Each scene shows the same named points in several views. A view is turned or mirrored, shifted and resized as a whole, has a little noise and may leave points out.
In the rows, 128 means zero.

Scene 1
View 1
q_861: [161  78 153 115 144 149 143 132 100  94 137  68 123 176 152 134  93 137
 151 128 142 174  58]
q_168: [ 90 148 138 114 122 111 117  98 139 116 177 131 144 108 130 139 167 125
 139 172 118 128 112]
q_476: [124 123 150  94 116 124 130 112 110  93 146 107 142 126 142 138 145 125
 140 161 124 132  79]
q_187: [161  95 139 101 124 147 199 114  97  76 158  55 115 155 127 153 124 162
 139 191 145 184  54]
q_785: [ 97 153 150  78  99 115 125  98 121  94 152 128 149  95 134 145 178 119
 132 183 109 109 100]
q_903: [ 92 144 135 116 125 118 134  97 141 116 182 121 139 110 125 148 160 132
 136 178 120 138 106]
q_319: [ 95 138 137 123 132 118 118 102 143 122 180 119 139 122 131 140 152 125
 144 162 124 140 109]
q_621: [113 143 153  67  90 119 141 101 104  80 140 114 148 101 134 146 172 121
 129 189 114 113  80]
q_545: [114 127 141 107 124 125 139 104 123 102 164 105 135 127 134 142 146 132
 140 172 126 146  90]
q_832: [118 115 132 137 145 132 144 108 136 120 187  94 127 145 132 144 123 143
 146 160 136 172  94]
q_561: [139  95 149 121 145 141 127 124 111 104 149  86 126 161 148 133 105 132
 152 134 137 167  72]
q_513: [128 121 158  78 107 127 124 113  98  79 127 107 145 122 148 137 145 119
 137 156 118 120  72]
q_342: [ 95 159 158  59  84 108 105 100 110  82 133 142 161  83 142 140 188 107
 130 178 102  86  94]
q_815: [140 106 146 106 128 138 151 116 109  93 156  82 129 147 139 144 123 138
 145 163 134 162  72]
q_586: [ 86 146 143 109 119 111 102  99 136 116 165 136 148 107 136 139 164 113
 142 158 113 120 112]
q_316: [ 66 163 138 113 118 103 100  91 150 127 183 151 152  94 129 142 178 116
 138 169 109 117 128]
q_597: [111 135 140 101 114 125 147 102 122  97 166 106 137 118 128 145 155 134
 134 184 123 140  92]
q_226: [119 126 148  95 116 124 121 110 113  93 144 112 140 124 144 137 146 120
 141 158 120 132  85]
q_546: [ 88 157 146  87 100 111 125  92 125 101 162 132 150  93 130 145 182 119
 132 185 109 113 105]
q_167: [109 127 145 115 129 124 120 110 128 112 163 116 139 126 140 141 142 124
 146 154 124 138  96]
q_154: [130 125 158  78 105 125 132 116  98  79 130 105 145 120 144 139 153 121
 135 164 117 122  74]
View 2
q_513: [153  55 118 119 115 162 131 152 135 145 166 110 103 104  95 114 180 123
 113 154 186 141 179]
q_586: [152  95  90 154 118 156 143  89 128 176 176 119 141 104 108 107 147 125
 147 172 200 148 110]
q_187: [154  65 122  83 140 208  93 136 111  93 101 178 130 133  41 141 167 107
 107 117 127 108 222]
q_785: [158  98  97 131 130 135 137 105 113 181 181 121 132 100 125 119 149 140
 133 181 206 134 120]
q_154: [156  60 121 113 123 156 124 150 131 148 162 115 108 106 101 116 177 130
 116 158 184 136 177]
q_168: [152 103  84 149 125 157 138  85 122 173 163 133 149 108 104 114 146 128
 145 166 192 140 111]
q_546: [161 102  95 125 137 130 131 105 110 180 178 130 132  98 121 126 149 142
 134 182 196 128 122]
q_621: [162  82 113 102 140 136 122 135 109 164 172 124 114  98 118 129 168 144
 116 174 191 121 158]
q_903: [154 106  84 140 133 164 130  82 115 160 152 147 151 116  92 119 140 125
 141 157 178 133 119]
q_316: [151 119  74 163 126 142 148  67 121 196 181 129 154 104 118 109 135 133
 154 182 207 146  83]
q_815: [144  63 102 133 112 211 119 116 142 118 124 144 132 126  46 110 160  96
 130 122 153 143 178]
q_476: [152  70 106 124 121 168 128 130 127 145 157 126 118 110  87 115 166 118
 124 152 178 139 164]
q_832: [143  85  85 146 116 206 123  88 134 124 124 159 150 131  46 110 145  98
 143 128 150 145 150]
q_861: [136  31 116 132  97 232 115 143 164  93 119 129 115 131  28 102 179  80
 118 101 142 157 212]
q_167: [143  80  96 147 112 176 132 102 136 152 152 128 136 115  81 106 156 112
 138 147 180 149 138]
q_561: [139  51 105 145  99 218 127 123 158 111 130 129 127 127  41 101 170  90
 130 117 155 155 182]
q_319: [146  99  82 157 116 178 136  78 132 160 155 140 148 117  81 108 143 114
 150 153 180 148 119]
View 3
q_342: [140 146 120 159 109 114 146 110 173  66  69  74  99 135  78 194 132 181
 209 113 166 130 100]
q_621: [138 139 132 165 122  96 129 129 163 112 104  76  88 146 100 187 130 154
 181 114 132 114 115]
q_476: [176 128 122 144 132  96 121  95 148 134  89  96 101 146 146 167 136 140
 143 122 117 113 128]
q_319: [152 106  88 152 142 107 111  61 129 118  36  99 106 162 162 141 121 119
 134 140 165  89 121]
q_561: [225 119 118 124 147  87 105  73 121 180  85 132 110 148 202 141 145 116
  91 124  82 111 147]
q_785: [131 125 101 162 125 111 133  87 156  89  51  79 101 147 106 170 122 153
 180 127 177 108 109]
q_545: [155 118 110 158 142  94 113  94 134 147  78  97  94 159 160 151 129 115
 132 130 129  91 130]
q_167: [172 119 103 146 135 102 113  74 138 127  58 106 106 151 161 151 128 127
 134 134 142 105 126]
q_832: [162 103  97 156 157  87  90  70 115 173  67 111 100 165 197 127 128  90
  98 142 123  74 139]
q_226: [180 129 120 143 134 101 121  91 147 127  74 104 103 143 145 164 136 140
 143 122 128 119 126]
q_316: [120 110  77 161 132 121 125  54 144  76   4  85 108 156 123 145 112 136
 176 145 212  93 107]
q_187: [158 124 150 169 153  51  83 142 126 222 168  97  79 169 184 150 142  86
  92 115  50  75 153]
q_154: [176 143 136 142 124  93 129 113 156 126 106  95  93 136 127 180 140 157
 156 112 110 125 127]
q_168: [132 114  91 159 137 113 118  68 138 100  37  89 100 154 137 148 119 124
 157 138 177  91 115]
q_903: [126 112  92 172 142 102 110  74 131 121  50  87 100 162 144 145 119 112
 147 141 166  76 120]
q_513: [191 145 136 138 124  97 129 109 157 128 106 102  99 135 131 181 144 159
 149 113 103 128 130]
q_546: [121 128 103 169 124 108 125  98 156  92  61  77  92 152 108 168 121 145
 185 127 180 100 108]
q_586: [151 116  87 152 130 119 126  65 144  93  28  96 107 150 137 154 120 141
 162 138 179 107 116]
q_861: [243 126 136 116 156  76 101  94 122 211 120 140 105 144 217 151 152 115
  72 116  44 118 158]
q_597: [133 118 112 168 139  90 110 100 141 139  86  83  93 162 145 157 126 121
 146 126 137  88 125]
View 4
q_187: [100 164 145 170 170 103  81 148 144  33 180 157  75 131 160 151 153 165
  97 142 168 155 113]
q_546: [ 86 157 169 145 127 153  54 139 112 118 128  69 118  87 138  98 137 164
 123 142  80 131 138]
q_903: [ 92 162 164 153 151 119  68 127 125 118 141  99 111  90 134 116 110 162
 114 132  86 124 152]
q_342: [ 78 161 171 124 111 180  53 146  99 130 128  42 128  95 145  85 162 153
 125 144  84 148 125]
q_167: [ 80 167 161 131 151 111  80 118 127 147 157  88 107 113 137 115 119 142
 104 118  98 146 153]
q_545: [ 89 165 157 149 153 120  73 132 129 107 158 108 102 110 143 122 130 154
 106 130 114 144 139]
q_561: [ 84 175 148 130 166  85  98 120 142 113 191 128  89 145 153 139 138 136
  85 114 149 168 142]
q_316: [ 84 158 175 144 136 129  62 120 114 159 126  67 125  76 124  98 100 157
 124 126  56 120 166]
q_621: [ 84 159 160 144 126 164  58 152 116  96 140  74 113 105 152 103 165 162
 118 149 108 149 118]
q_154: [ 79 167 157 129 131 147  73 144 122 101 157  83 105 125 155 111 170 148
 104 137 127 165 121]
q_832: [ 94 170 153 155 179  70  88 113 143 110 175 142  91 111 134 142  97 151
  96 117 121 136 160]
q_476: [ 83 167 158 135 142 129  77 135 126 112 159  94 105 119 149 114 150 150
 105 131 121 155 130]
q_168: [ 85 162 164 145 143 124  69 124 120 137 136  85 112  89 131 110 114 155
 113 131  80 130 154]
q_815: [ 92 170 149 144 158 102  85 132 136  91 173 125  86 131 153 134 146 150
  96 129 145 158 128]
q_226: [ 83 167 157 133 139 129  75 132 126 121 157  90 107 121 150 114 145 146
 103 129 117 154 133]
q_785: [ 81 161 169 136 127 151  58 132 112 133 131  63 117  92 138  98 136 158
 120 135  77 137 139]
q_586: [ 82 163 165 133 138 127  68 120 118 151 141  73 118  96 134 102 120 149
 111 127  79 140 154]
q_513: [ 81 166 157 122 132 142  76 140 123 109 161  83 106 131 157 112 170 145
 102 134 131 166 119]
q_597: [ 88 161 158 152 146 125  68 138 124  97 146 102 103 105 142 120 134 164
 113 137 109 137 135]
View 5
q_154: [117 135 115 124 158 139 129 120 121 124 140 131 133 178  92 116 159 127
 145 133 142 100 133]
q_545: [122 107 134 112 153 113 151 135  96 117 132 128 156 165  96 108 155 151
 161 124 129 136 132]
q_546: [106 123 133  95 146 139 137 147 110 131 168 141 172 150  90  96 134 103
 143 129 144 145 114]
q_815: [132 111 122 133 165 108 154 115  99 112 105 122 134 188  93 120 170 174
 165 128 125 115 144]
q_319: [120  96 147  83 137 112 152 153  87 115 139 128 159 151 117 103 138 141
 171 118 130 149 130]
q_861: [139 108 116 138 164  94 148 106  99 101  77 107  98 209 118 137 184 201
 181 120 116  80 161]
q_342: [ 98 144 124  94 146 161 115 142 127 133 187 141 157 149  94 102 130  77
 126 134 154 116 116]
q_513: [115 133 116 121 155 136 127 122 120 118 138 128 129 178 100 118 156 129
 145 130 142  92 134]
q_621: [111 139 120 120 159 145 131 126 121 131 159 139 158 166  75 106 154 112
 135 138 145 125 121]
q_785: [108 122 134  85 142 139 132 151 109 127 169 137 166 146  99  99 131 101
 144 128 147 137 118]
q_597: [121 109 131 114 158 122 150 133 100 122 138 133 163 167  88 101 155 142
 154 131 133 142 128]
q_167: [121 107 136  94 143 117 146 143  95 114 132 124 144 163 114 109 147 145
 169 120 133 127 132]
q_586: [112 111 146  77 135 126 140 160  99 121 161 131 156 144 119 102 130 117
 157 117 139 137 124]
q_476: [120 122 124 114 154 125 140 130 106 119 132 129 141 171 100 115 155 141
 154 129 135 112 137]
q_832: [134  83 141 108 154  94 166 139  76 108 105 118 153 171 105 107 161 181
 183 118 119 146 141]
q_168: [113 105 145  81 142 122 145 156  92 122 155 132 167 146 106  98 135 125
 161 120 137 150 122]
q_187: [142 105 113 176 187  96 173  89  99 112  79 123 143 212  61 120 202 212
 168 137 110 129 154]
q_316: [106 106 152  61 127 127 142 172  92 124 174 138 174 129 115  91 117 107
 159 115 144 161 115]
q_226: [120 117 127 113 154 124 141 133 105 120 136 131 149 168  94 107 154 138
 155 128 135 125 133]

In a view up to two points have been moved. Name them for each view, in the order of its rows, or write -.
view 1 | q_785
view 2 | q_815
view 3 | -
view 4 | q_167, q_832
view 5 | q_187, q_226
